The views of a scene show one set of named points, each view turned or mirrored, and shifted as a whole, with a little noise and some points left out.

Scene 1
View 1
J_191: [ 14 -12 -13 -35  18  26 -20   2  19  22  20  20 -30   4  24   4  41   3
  25  21  21  -5 -10   0  30   4 -48]
J_986: [  7 -13 -22 -50  27  44 -19  23  44  27  18  40 -31   6  -2  -4  52  14
  31  36  32 -16 -20  18  22  14 -34]
J_790: [ -9  17  10 -34  23  56  -5  38  55  42  17  43  -7 -11   9  -8  29  27
  12  83  29  13 -25  17  10 -12 -42]
J_884: [ -8 -44 -36 -40  10  29 -26   9  -8   2   8 -13 -29  19  42   4  43  -9
  17  16  -7  -2 -21   7  -5  20 -63]
J_87: [  6  24  21 -20   8  26 -10   8  32  37  11  30 -14  -9  24   4  22  11
  11  50  22  11  -2  -5  25 -21 -43]
J_15: [  7  25  12 -28   1  12 -31   7  26  30  -2  36 -24   0  13   5  26   0
  14  46  18 -10   5   5  17 -20 -33]
J_758: [ -5 -12 -13 -19 -23 -15 -25 -12  -4  -2 -32 -17 -18  21  39  25  21 -35
   7  -6 -21  -8  18   2   6 -18 -47]
J_470: [  3   0  -5 -32  25  33  -6  12  37  28  20  24 -14  -4  26   2  32   4
  14  37  18   8 -11  15  30 -15 -50]
J_183: [ -3  47  40 -15   6  34  -5  25  49  52   7  51 -10 -20   9  -3  16  31
   9  81  36  19  -8  -6  15 -26 -33]
J_425: [ 24  48  44   1   1  -6  -5 -19  30  39   9  27 -10 -20  37  16  10  -6
   7  26  19  22  23 -19  55 -53 -46]
J_124: [-22  14   3 -32  -5  47 -13  46  48  40 -16  43 -19   6 -15  -4  30  33
  24  76  31  -4 -23  -2 -20  15 -18]
J_294: [ 16  10 -14 -39  12   8 -16   0  51  18  -6  37 -21   9  -3  13  39 -18
  21   7  19 -22  12  29  49 -25 -25]
J_823: [ -5  26   6 -30 -22  -6 -41   5  18  11 -34  23 -20   8  13  16  20 -23
   3  32  -3 -24  19  18   0 -33 -26]
J_630: [-25 -18 -25 -22 -34   5 -18  15  12   3 -52  -7 -23  35   3  23  28 -12
  23   8  -7 -21   3  -6 -21  17 -21]
J_821: [ 29  36  14 -34  -8 -15 -51 -17  14  23  -8  43 -41   6   7  12  33 -14
  22  14  20 -37  26   0  36 -20 -19]
J_941: [ -3  23   5 -38  12  23 -32  19  34  25   1  39 -14  -5  15   2  26  -4
   5  59  12  -8  -4  31  12 -31 -39]
J_615: [  6 -11 -30 -60  21  31 -41  20  35  13   7  40 -30  12   1  -3  49  -7
  22  33  18 -34 -12  41  15  -1 -34]
J_133: [ -4   1 -21 -30 -33 -26 -37  -7   7  -8 -52   3 -25  30  11  29  24 -42
  12 -10 -17 -38  29  17   4 -22 -20]
J_849: [ 20   7  17 -11  19  22   3  -9  23  38  28  13 -19 -12  38   8  27   8
  18  21  24  23  -3 -24  48 -11 -58]
J_333: [-27  31  14 -15 -34   5 -18  22  30  20 -51  20  -9  12   3  17   8  -5
   4  49  -2  -7  11   3 -18 -25 -19]
J_566: [  5   3  -3 -20 -12   3 -22  -5  10  20 -14  11 -31  17  15  14  31  -5
  24  10  13 -14   9 -18  15   6 -29]
J_513: [-16  51  37 -20  -7  28 -24  30  37  40 -11  44  -5 -17  16  -1   6  16
  -4 100  14  12  -5   9 -11 -38 -35]
J_261: [-16  -3   5   0 -24   9   5   3  11  23 -28 -11 -13  13  27  21  16   1
  16  17  -1  17   4 -35  -2   5 -39]
View 2
J_941: [  6  13  22 -10 -46 -31 -20   1 -43  33 -12 -18 -17  12 -26   0  17   1
   8  -4   1  28   8  17 -30   5  -7]
J_15: [  8  18  20 -10 -38 -41 -17   6 -30  24 -13 -24 -14  21 -32   7  16   1
  18  -1   3  19   5  12 -30  10  -8]
J_124: [ 15 -19 -10 -27 -53 -42 -35  33 -27  51 -23 -64 -14   6 -11  33  32   0
 -28 -14  31  18  -7   9 -54  14 -32]
J_823: [  6  29  22   1 -49 -23 -33 -15 -22   1 -19  -5 -35  40 -25 -19   5   5
  -3  14   8  28  -3   4  -9  10 -12]
J_333: [  9  13  -2  13 -60 -22 -27  -1 -14   7 -24 -19 -45  30  -7  -8   9   2
 -24   5   6  20 -15 -19 -26  11 -38]
J_261: [ 13   8 -16  27 -19 -20  24   0   4   4 -16 -30 -15  10   1  22   2 -21
 -15  13  16  14  -4 -26  -2  34 -11]
J_513: [ 14   1  13  15 -76 -26 -18  22 -41  49 -15 -17 -43   5 -16  12  35   4
  11 -26  -6  16 -13  -2 -74   1 -33]
J_615: [  2   7  20 -51 -27 -40 -41   0 -49  38 -14 -37  11  14 -34   4  12   5
 -15   7  26  41  29  46  -7  11   9]
J_294: [-15  21  16 -40 -14 -63 -24   9 -41  19 -20 -33   8  22 -40   1  -6   3
  -1  17  -7  20  37  14   0  12 -11]
J_566: [ 10  23   8  -5 -13 -38  -6  -1   0   1 -16 -34  -4  30 -21  14   2 -14
   4  15  22  18   3   3  -1  27   0]
J_758: [  7  33   5  22 -16  -6   5 -33  -7 -16 -13  -2 -14  28 -10 -10 -11 -14
 -15  31  18  34  11  -4  30  27  11]
J_849: [  1  17  10   9   0 -49  34  17 -29  33  -6 -30  10  -7 -28  30   7 -26
  35  -3 -17   5  24  -3 -25  22   7]
J_183: [  6  -2   9   2 -55 -52  -5  40 -40  56 -15 -36 -25  -2 -26  27  30  -4
  24 -24 -19   4  -2  -7 -78   4 -35]
J_821: [  8  43  40 -20 -19 -54 -30  -5 -10  -3 -17 -22 -13  53 -50  -5   4  -1
  42  16   4  14   3  18 -17  14  -2]
J_133: [  3  38  12  -3 -27 -20 -32 -37  -3 -31 -24  -5 -26  54 -21 -30 -16   0
 -23  38  23  34   6   1  35  22  -4]
J_630: [ 13  10 -16  -7 -28 -15 -24 -18   9 -11 -24 -37 -14  35  -1   5  -3  -9
 -51  26  48  30  -5  -7  23  32 -13]
J_884: [ 17   0   0 -11 -11  -6   3 -14 -28  31  -4 -32  16  -4  -9  25  15 -18
 -26   9  46  46  18  32  12  33  31]
J_191: [  6  11  14 -23  -5 -41   4   5 -33  31  -6 -38  16   4 -29  22  11 -15
   9   7  15  25  25  26  -8  21  16]
J_790: [  2 -14   4 -23 -51 -44 -13  34 -58  72 -13 -42  -7 -19 -19  32  31   0
  -7 -23   1  20  16  14 -57   6 -18]
J_470: [ -3   6  11 -14 -23 -40   4  12 -51  46  -7 -29   6  -8 -26  17  12  -9
   2  -5  -4  23  31  15 -19  13   3]
View 3
J_261: [ 13 -11 -22  -5 -14  -7  10 -15  -4  18   0  14   2   5 -31  28   0  -2
 -27 -13 -15 -13  37 -15 -15  -1  12]
J_87: [ 41 -41 -12  -1 -29 -13   8  20 -25  25  -6   5   4  38   1  13 -24 -18
   3  16 -35   2  -2 -26 -27  18  12]
J_630: [ -4 -22 -16  32   5 -16  12 -35  -3 -11  -9 -20 -27  -2 -49  21   9  14
  -2 -38 -18 -33  39  -4   3  13 -14]
J_470: [ 40 -34 -26   1 -27 -17   6  15 -25  15 -30  12 -23  49  -7  -1 -21 -12
   6  22 -35   2  -7 -30 -17  19 -11]
J_191: [ 28 -20 -20   5 -16 -10  -4  15 -31  -5 -30  12 -20  58 -22  -3 -15  -8
  22   4 -27   2   1 -22  -5  12 -10]
J_513: [ 39 -72 -11  30 -25 -52  32  14 -10  39  14 -11  23  20  26  21 -32 -20
   2  24 -43 -12   6 -28 -51  42  33]
J_333: [ 14 -49  -9  33  -7 -26  25 -17  -9  24  17 -37  -6 -10  -5  36  -7  -4
 -13 -12 -33 -31  19 -22 -30  27  15]
J_941: [ 26 -43 -17  24 -12 -26  15  10 -33  15 -12 -16 -13  31  10  10 -21 -13
  14  12 -33 -10  -7 -34 -29  31   8]
J_986: [ 43 -55 -18  19 -22 -25  -1  19 -20  -8 -32   3 -30  68 -27 -11 -19  -3
  36  11 -43  -1   2  -2   1  31 -31]
J_15: [ 25 -40  -5  16 -13 -17   6  17 -33   9  -2 -18  -4  35   1  14 -18 -14
  22   2 -33  -5  -2 -27 -23  22  13]
J_790: [ 60 -77 -23  17 -39 -46  19  24  -3  29 -18  15  -5  53   2  -2 -35 -14
  10  37 -52   1   4 -12 -27  43  -5]
J_615: [ 26 -45 -20  38  -8 -27   2  10 -30 -17 -38 -19 -43  55 -14 -13 -16   0
  40   4 -37 -11  -6 -18  -6  37 -31]
J_823: [  2 -31  -7  33   4 -15  16  -8 -37   6   3 -47 -19   5   3  26  -7  -6
  10 -14 -26 -26  -1 -39 -28  24  12]
J_183: [ 57 -75  -4   5 -39 -32  17  28 -13  44  16   2  21  39  14  23 -32 -24
   6  28 -53   3   1 -18 -36  32  24]
J_133: [-18  -2 -11  33  21   9   7 -30 -41 -15  -4 -59 -44 -10 -22  31   9   5
   2 -39 -13 -37   5 -40  -9   7  -4]
J_821: [ 10 -27  14  12   2  11  -9  23 -59 -10  10 -46 -11  38  -5  26 -10 -16
  41 -23 -32  -8 -16 -32 -11  11  14]
J_425: [ 34 -15  -2 -31 -27  21  -2  28 -52  39  18  -9   5  23  16  38 -19 -33
 -11  13 -33   9 -22 -51 -34  -3  36]
J_566: [  9 -15  -6   6  -5   1  -3   0 -28  -6  -3 -10  -9  28 -28  19  -2  -4
  11 -24 -21 -12  15 -18  -4   5   3]
View 4
J_884: [ 13 -21  13  -6  23 -24   8 -53  16  79   6   1 -26 -29  10  12  27  -5
  50 -19 -18 -20 -10  12  23 -39 -17]
J_823: [ 19  18   0  22   5  12  -2 -14 -17  14 -16  23 -17  -1   7  -8 -11  -1
  -6  -8  -7  -6   4  25  17  21   6]
J_615: [ 26 -18  -1  19 -19  -6  -1 -30  25  53 -32  16 -15 -37   2  -7  -6  13
   9 -41 -29  -4 -20  -9  -2 -12 -41]
J_821: [ 35 -16 -22  -3 -16   0   7   6  15   6 -28 -13 -19  10  10 -17 -28 -17
 -15 -11  -9 -11 -17  23   7  35  -8]
J_124: [ 25 -26  -8   7 -25 -41 -36 -62 -17  44 -54  35  33 -30  20  13 -11  29
  -5 -65 -33   5  30  12  10   3  -4]
J_986: [ 33 -35  -6   3 -30 -38 -10 -40  24  56 -38   3   5 -33  14  -8  -5  12
   2 -52 -31   0 -14  -8   1 -19 -40]
J_191: [ 25 -29   0 -13 -10 -43  -1 -31  19  48 -12  -6  -4 -11  17  -8   0  -7
   7 -27 -19  -8 -19   2  15 -17 -31]
J_261: [ 18   1   5  -1  19 -53  -7 -39 -31  34   3  -6   9   8  40   3  25 -15
  22 -19  -8  -7  24  44  36  -5  16]
J_15: [ 24 -14  -4  -6 -12 -22 -15 -25  -4  21 -25  18   3   2   9  -8 -21  -2
 -17 -21 -15  -5  -3   9  16   8  -9]
J_513: [  8  -2   7 -10 -13 -30 -48 -47 -40  14 -35  70  32   8   3   3 -35  14
 -41 -22 -17   4  22  -3  27   9   8]
J_425: [ 23   1   6 -31  -8 -60 -15  -5 -20 -10   5   4  16  46  24 -31 -23 -35
 -45  11  -2   0 -15   9  33   9  -9]
J_758: [ 17  21  12  14  32  -6  20 -16 -12  34  19  -8 -33   2  22  -7  26 -21
  31   5   0 -15  -2  41  28  -3   7]
J_790: [ 18 -22  10  -9 -28 -59 -41 -58 -10  42 -37  48  37 -18  11  -4 -19  21
 -26 -47 -31   9   5 -22  16 -20 -29]
J_294: [ 37   6  -2  26 -27 -21   6  -2  13  21 -18  -8  -7  -9  19 -32  -6  -7
 -15 -28 -17   6 -24   5   4   3 -38]
J_87: [ 21 -18   5 -21 -14 -53 -23 -32 -11  23 -16  17  19  10  17 -10 -15  -7
 -24 -20 -16   0  -3  -1  25  -6 -14]
J_849: [ 24 -25   5 -40 -10 -78 -12 -27   0  30   4 -12  15  20  27 -17  -4 -26
 -13  -9 -15  -3 -18   2  29 -18 -22]
J_941: [ 17  -1   6   3  -8 -17 -17 -28  -6  27 -22  34   0  -6   2  -7 -19   5
 -19 -17 -18  -2  -5  -1  16   1 -15]
J_183: [ 22 -18   0 -21 -29 -61 -47 -42 -29  12 -37  44  47  13  18  -8 -34   7
 -47 -31 -22   9  15  -5  23   5  -7]
J_133: [ 25  33  -2  46  21  26  26   0  -7  22  -1 -12 -43  -9  18 -11  19 -14
  27  -7  -2 -13   1  49  16  20   7]
J_630: [ 26   9  -5  39  16  -5  12 -35 -14  48 -15  -9 -15 -25  30   9  33   4
  46 -36 -10  -9  26  55  17   6  14]
J_566: [ 28 -14 -11  -2   1 -24   5 -21   0  33 -13 -19  -8  -1  26  -4   5 -14
  16 -20 -10 -11   2  35  19   9   0]
J_470: [ 23 -10  18  -7 -13 -59 -16 -41  -1  46  -9  18  16 -10  18 -15   1  -2
  -9 -28 -24   5 -13 -15  20 -32 -38]
View 5
J_821: [-32   5 -17  12  -3  -9   1  -3 -28  -3 -26  35  42  19  34   0 -31  51
 -24  16  15 -30 -23 -34 -16  14  -4]
J_183: [-14 -10   1   7  27 -43  53  12 -15 -43 -37  31  29  15  82  24  38   5
  11  13  -8  22 -19 -47 -21 -18 -45]
J_823: [-27  36 -24  -5  17  -8   9  10 -31   5 -47  36   8   2  11  18 -22  40
  -5  10  32   4 -11 -31 -19  -9 -12]
J_884: [ 14  17 -12  13  -5   0  14 -11  44  30   2  12 -23 -27 -18  -4   7  -6
  14  24  15 -21  17  -6 -44   3  -8]
J_425: [  6  -9 -28 -27  -4 -40  18 -27 -39 -13 -60   2  53  33  69  10  15  30
  25   7   8 -21 -19 -51 -13   5  -9]
J_790: [ -8  -6  11  20  36 -26  60  -2  26 -32 -16  31   4 -12  67  22  44   0
   8  13  -7  29  -8 -29 -15 -10 -44]
J_630: [ -5  41  -1  19   9   4   4  24  -4  31 -30  30 -26  25 -44  24 -34   7
  12  32  19  -3  -6 -20 -45   3 -38]
J_986: [ -9  -4  12  40  18  -2  36  -5  41  -5   9  31   0  -5  31  10   7   9
  -7  22  -5  -1  -7 -16 -17  15 -33]
J_941: [-17  15 -15   1  20 -15  29  -2  -3 -10 -31  28  12 -11  41  16   7  26
  -2   8  17   9  -8 -29 -15 -11 -15]
J_849: [ 19 -17 -11  -3 -10 -32  21 -28   7  -4 -27  -2  32  23  54   0  24   3
  27  19  -6 -27  -5 -37 -26  16 -17]
J_124: [-23   5  21  41  36 -22  52  38  11 -30  -9  48  -7   7  33  25  18  -7
  -1  27  -7  29 -14 -27 -32 -13 -60]
J_261: [ 18  17 -10  -3  -4 -26  10  12 -17  14 -46   7  -4  35  -7  18  -1 -12
  39  27   6 -12  -2 -34 -50  -3 -38]
J_333: [-22  37 -12  -2  26 -21  21  30 -36  -5 -57  38  -4  17   7  30 -10  16
  13  16  21  23 -14 -37 -29 -21 -39]
J_294: [-13  12  -1  12  23   4  22 -31   9  10 -26  24  18  20  34  19 -23  51
  -6  11   8  -5 -17 -30  10  30 -19]
J_133: [-17  52 -25  -3   8  11 -14   2 -29  40 -49  28  -7  16 -32  18 -57  48
  -1  18  39 -13 -11 -24 -21  11  -6]
J_470: [  4   1  -3   5  14 -13  37 -28  28  -3 -18  12   8  -4  46  11  20  12
  13  14   3   0  -2 -26 -10   7 -20]
J_15: [-19   6 -10  11  13 -18  30   5  -4 -15 -22  32  17  -4  40  10   8  20
  -6  13  11   3 -11 -30 -23  -8 -21]
J_87: [ -1  -4  -9   2  11 -30  35 -10  -3 -14 -33  17  25  11  56  12  24  10
  14  14  -1  -1 -10 -37 -22  -3 -25]
J_615: [-25  13   3  34  22  12  31 -12  39   4   5  36  -2 -23  25   9  -8  33
 -22  13  11   4  -7 -12  -4  13 -15]
J_191: [  3  -5  -3  18   2  -8  21 -20  29   6  -3  16  13   1  30   1   5  14
   4  19   2 -20  -2 -21 -21  18 -15]
J_758: [  7  37 -31 -16 -10  -5 -10  -7 -16  39 -49   8  -6  10 -24  11 -27  22
  22  19  33 -22   1 -24 -38   3  -4]

Which points are out of place in each view (at most two, in the order of its rows)? Write none if all are in place.
view 1 => J_941
view 2 => J_294, J_884
view 3 => none
view 4 => J_470
view 5 => J_986, J_15

Scene 2
View 1
J_337: [ 36  -8  23   0   5 -10   5 -16  13 -41  14 -26   4   5  26   9 -29 -23
 -18 -17  10   6  21 -13 -12 -15  10]
J_88: [ 22  -3  32  23   3  -7   3  -8  28 -76   6 -25   7   3  43  -6 -11 -23
 -17 -32  14   8  41 -19 -17 -20  -2]
J_690: [ 29  -3   9 -25   7 -16  15 -12  -4  -9  26 -12   8   6  37  23 -40 -16
 -13   3  -6   3  16 -39 -10  -7  -3]
J_822: [ 17   0  48  10  23  17  -2 -19   3 -44  18  -7  -2  33  15  10 -17 -42
   1 -26  -4 -12  29 -10   1   0   1]
J_999: [ 20  -4  -2  -5   3 -12 -13  -6  15 -14   2 -16  19 -14  27  23  -6 -18
 -32  25  31  20 -28  -7   0  16  38]
J_612: [ 11 -10  12  -8  23 -13 -15 -21  -6 -35  15 -18   3   7  28  25  -1 -27
 -17  -4  28  16  11 -17   3   2  24]
J_11: [ 19 -19  42  24  15   8 -17 -18  16 -57   2 -20  -2   9   5   3  -5 -37
 -18 -40  22  13  15  12 -12 -12  23]
J_791: [ 21  -5  18 -10  14  -5  -2 -16  -1 -19  18 -12   8   9  23  22 -21 -24
 -14   0   9   4   6 -19  -2   2  13]
J_771: [  7   3   0 -22  17  -9  -4  -7  -9   4  18  -2  18   2  36  34 -15 -19
 -17  28  10   7 -14 -33   5  20  15]
J_139: [ 10  -2 -19 -58  30 -39   6 -25 -42  11  42 -10   6   7  55  50 -23 -10
 -12  30  11  11  14 -66   9   6   6]
J_800: [ 31 -21  20   2   1  -2  -1  -3  15 -14   4 -12   7 -11   9   9 -36 -22
 -27 -15   7  17 -11  -2 -22 -12  18]
J_50: [ 18  -2   6  -1   3 -17   2  -3  15 -38   7 -18  16  -9  47  12 -12 -13
 -25   2  18  14   9 -29 -11  -4   9]
J_281: [ 29 -28  11   0   3 -17  -7 -11  11 -29   6 -22   3 -17  16  12 -23 -18
 -33 -19  25  29   0  -5 -19 -20  25]
J_496: [ 17 -22   6   3  10 -17 -23 -17  10 -36   1 -25   6 -17  18  20   3 -23
 -35  -4  47  34 -14   5  -5   0  44]
J_500: [ 41  14  22  11 -11  10   4   1  40 -15   0 -15  22   2  15   9 -30 -24
 -18  19   1  -7 -25   6  -6  16  20]
J_756: [ -9 -30  11 -17  29  -6 -13  -2 -29   4  16  11   2  -9  26  28 -20 -23
 -22 -14   7  30  -3 -36 -14  -6   6]
J_497: [  7  12   2   6   9 -13 -17  -9  20 -46   1 -23  24  -4  47  20  18 -20
 -25  25  40  13 -10 -14   9  25  31]
View 2
J_771: [  1  26  11  44 -32  28  16  18  -8  24 -33  14  -8  -5  -1  -6  28   3
  35  26  -7 -25  -4   4   4 -46   1]
J_999: [  8  32  14  36 -50  19  15  18  12  10 -32  -1 -17  -8   5  20   4  -9
  -5  18 -16 -22 -15  -1  11 -33   4]
J_11: [-28   2   2  33   2  19  10  11  27  -4  -3 -21 -18  18 -13 -14 -56 -15
 -21   0  16 -11   5  19  17 -19 -17]
J_791: [ -9  21  11  38 -16  20  12  17   6  12 -22   2  -8   1 -11 -16  -5  -3
  18  11   4 -20  -3  12   5 -37   2]
J_88: [-14   6   3  15  18  29  16  -7  44 -16  13   4   9  22  -5  -4 -32  -5
  -7   8  30 -14  18  -8   3   3 -25]
J_497: [ 15  23  -2  33 -40  36  16  19  20  17 -25  -5  -8  12  15  40   1   2
  -1  15   8 -37  -5  -6  13 -27 -21]
J_612: [-19  12   5  33 -16  27   9  18  12  20 -14   3 -16  22  -1   2 -19   5
  11   8  22 -38   4  17   6 -34  -2]
J_690: [ -7  25  19  29   0  19  16   4   8   3 -14  27  10  -5 -17 -32  20   4
  40  19   6 -13   4  -2  -9 -32  13]
J_281: [-23  24  24  21 -25   7  11   2  23  -9  -8  10 -21   2  -5  -6 -23 -11
 -15  12  -1 -13  -4   7   6 -15  18]
J_800: [-17  22  20  31 -15   7  14   3  17 -12 -15   2 -16 -12 -12 -26 -16 -20
  -7  16 -16   3  -5   7  10 -21   6]
J_756: [-46  14  18  41 -26  22  13   1 -11  15 -17  29 -38   9  -1 -28  14   0
  23  36  -7 -17  13  21   4 -35   8]
J_139: [-11  34  22  33 -28  24  11  13 -15  33 -25  50   0   7  -3 -15  48  31
  69  22  20 -50   3   7 -20 -56  38]
J_337: [-10  21  15  21   2  14  14   1  28 -10  -3  12   6   2 -13 -18 -14  -5
   7   7  14 -12   3  -2  -3 -16   7]
J_496: [-15  25  15  30 -47  15  10  16  20   6 -18  -3 -32  10   6  22 -28  -9
 -25   9   0 -28 -11  13  14 -26  10]
View 3
J_496: [  7 -22  -3  17  12 -21 -42  -5  11 -15 -10  36 -17 -15  -5   8 -20 -28
 -34  11 -31 -22   2   1 -22  13  34]
J_500: [ 17  26  42  -5  12 -12 -23  -8   5  -2 -10  -5  12 -11 -35  21 -18 -37
 -55  18 -40  27 -15  12 -28   4  25]
J_822: [ 20 -37  20   3 -14 -11 -14  15  31  25   0 -21  16   9 -56  -8 -42 -19
 -43 -17 -21  16 -18  15  12   5  24]
J_800: [  8 -10  22   6  18  -1 -25   3   6   1 -18   9  13 -34 -28   2 -10 -28
 -48   0 -23  16  13   6 -12  17  37]
J_771: [  8   6  19   5 -26 -28 -22 -34  14  -5 -40 -12  -7 -11 -36  -7  -2 -19
 -46  -2 -55 -11   5 -13 -12  18  -3]
J_88: [  6 -33  10  20  13  11   8  43   8  35  19   6  -5   6 -32  -4 -12 -15
 -29  -7 -34  -3 -22  30  -3   1  34]
J_791: [ 12 -15  15   7  -9 -21 -26  -7  19   3 -24  -6   3 -12 -37   1 -18 -22
 -42  -6 -36  -2   3  -3  -9  11  13]
J_50: [  2  -7  14  16  -1  -4  -2   7   2  13 -11   4 -13  -8 -28  -1   5 -18
 -35   0 -53 -12  -6   6 -14  10  12]
J_281: [  4 -24   6  17  22  -4 -25  13   7   1 -14  23  -1 -32 -17   3  -6 -26
 -35  -2 -25  -7  15   5 -14  17  35]
J_337: [ 10 -22  13  12  11  -2 -11  26  11  22  -9  -2   7 -14 -39  10 -14 -22
 -33 -13 -33   1   1  12 -10   4  22]
J_139: [ -1 -12   0  18 -42 -32 -11 -25  17  12 -68 -28 -11 -19 -50  -8  17  -5
 -29 -33 -65 -41  33 -30  -5  18 -36]
J_612: [  9 -30  -1  15 -10 -23 -27  -3  21   4 -16   6 -11  -2 -29  -2 -21 -18
 -33  -9 -37 -23  -3  -1  -6  11  15]
J_999: [  7  10  14   9   2 -25 -33 -24   5 -18 -22  18 -16 -13 -14  11  -8 -29
 -45  17 -49 -13   0  -4 -30  13  18]
J_690: [  6  -7  21  10 -11  -7  -3   3  10  23 -38 -25   9 -24 -52  -2   7 -16
 -38 -23 -47   0  16  -4  -5  12  -3]
View 4
J_822: [-37  12 -24 -11 -40 -18   8  32  -8  30 -13   3  29 -24  -8   6  27 -20
 -25 -37   2  -3 -18  -9 -46 -30  10]
J_139: [-19 -12 -30 -19 -35 -29  35  16  28   0 -25  -8 -28  -6  30  25  -8  59
 -60 -14  41  29 -36 -29  21  16 -18]
J_337: [-10  21 -13 -22 -35  -3   7  20  11  14 -12   6  21  -1  -8 -11  15  22
  -7 -31   6  -2 -34 -18 -43 -26   7]
J_791: [-15  17  -3 -19 -30 -24  19  24  15  13  -6  -3  11  -3  11  -3  13  15
 -26 -34  12  -3 -22 -11 -16  -4  15]
J_999: [ 13  27  19 -33 -16 -28  12  16  30   2   4 -12   9  19  11 -18   9  33
 -13 -33  13 -12 -18   5   2   9  31]
J_497: [ 10  13  -3 -50 -15 -32   4  21  13  18  -2 -30  18  23 -15   5  15  24
 -12 -23  25  -6 -14  31  10  -7  25]
J_800: [  1  31  10  -6 -30 -15   5  17  22  -1   1   8  16  -6  12 -33  15  19
  -7 -39   0 -13 -23 -19 -39  -8  26]
J_756: [ -9   6 -16   4 -13 -42   1   9  15  -6   2  -3 -16 -20  34 -17   4  25
 -46 -21  -1  11  -3 -24  -9  -4   8]
J_496: [ -1  29  14 -44   2 -24   6  11  19  16  11  -8  12  31   7 -23   9  31
 -10 -27 -16  -8 -13   5 -10 -11  27]
J_88: [ -2  14 -32 -28 -30   0 -20  15  -6  19 -10  -4  31  -3 -32 -10  22  16
   7 -21   0   2 -26  -1 -56 -54   6]
J_771: [ -2   7  -4 -15 -32 -37  22  25  25   1 -11 -15  -3  -8  18   7   9  26
 -38 -30  38   1 -19  -3  11  14  16]
J_612: [-19  12 -11 -34 -14 -25  12  18   9  22  -4  -8   8   9   4   1  10  21
 -28 -25  -1   4 -19  -3 -11 -16   9]
J_500: [ 13  33  20 -13 -48 -18  14  33  24   4  -8  -6  33  -7  -5 -14  26   3
   2 -50  37 -27 -28   6 -27   6  42]
J_50: [ 10  11 -15 -25 -29 -14  -2  14  14   3  -9 -13  11   2 -10  -8  11  36
  -8 -20  22   3 -27  -1 -20 -19  11]
J_11: [-24  29  -3 -27 -13 -14  -3  20  -5  30   5   4  32   4  -9 -21  24  -8
  -5 -36 -28 -11 -10  -3 -51 -38  24]

Which points are out of place in each view (at most two, in the order of its rows)? Write none if all are in place.
view 1 => J_791
view 2 => J_612, J_337
view 3 => none
view 4 => J_999
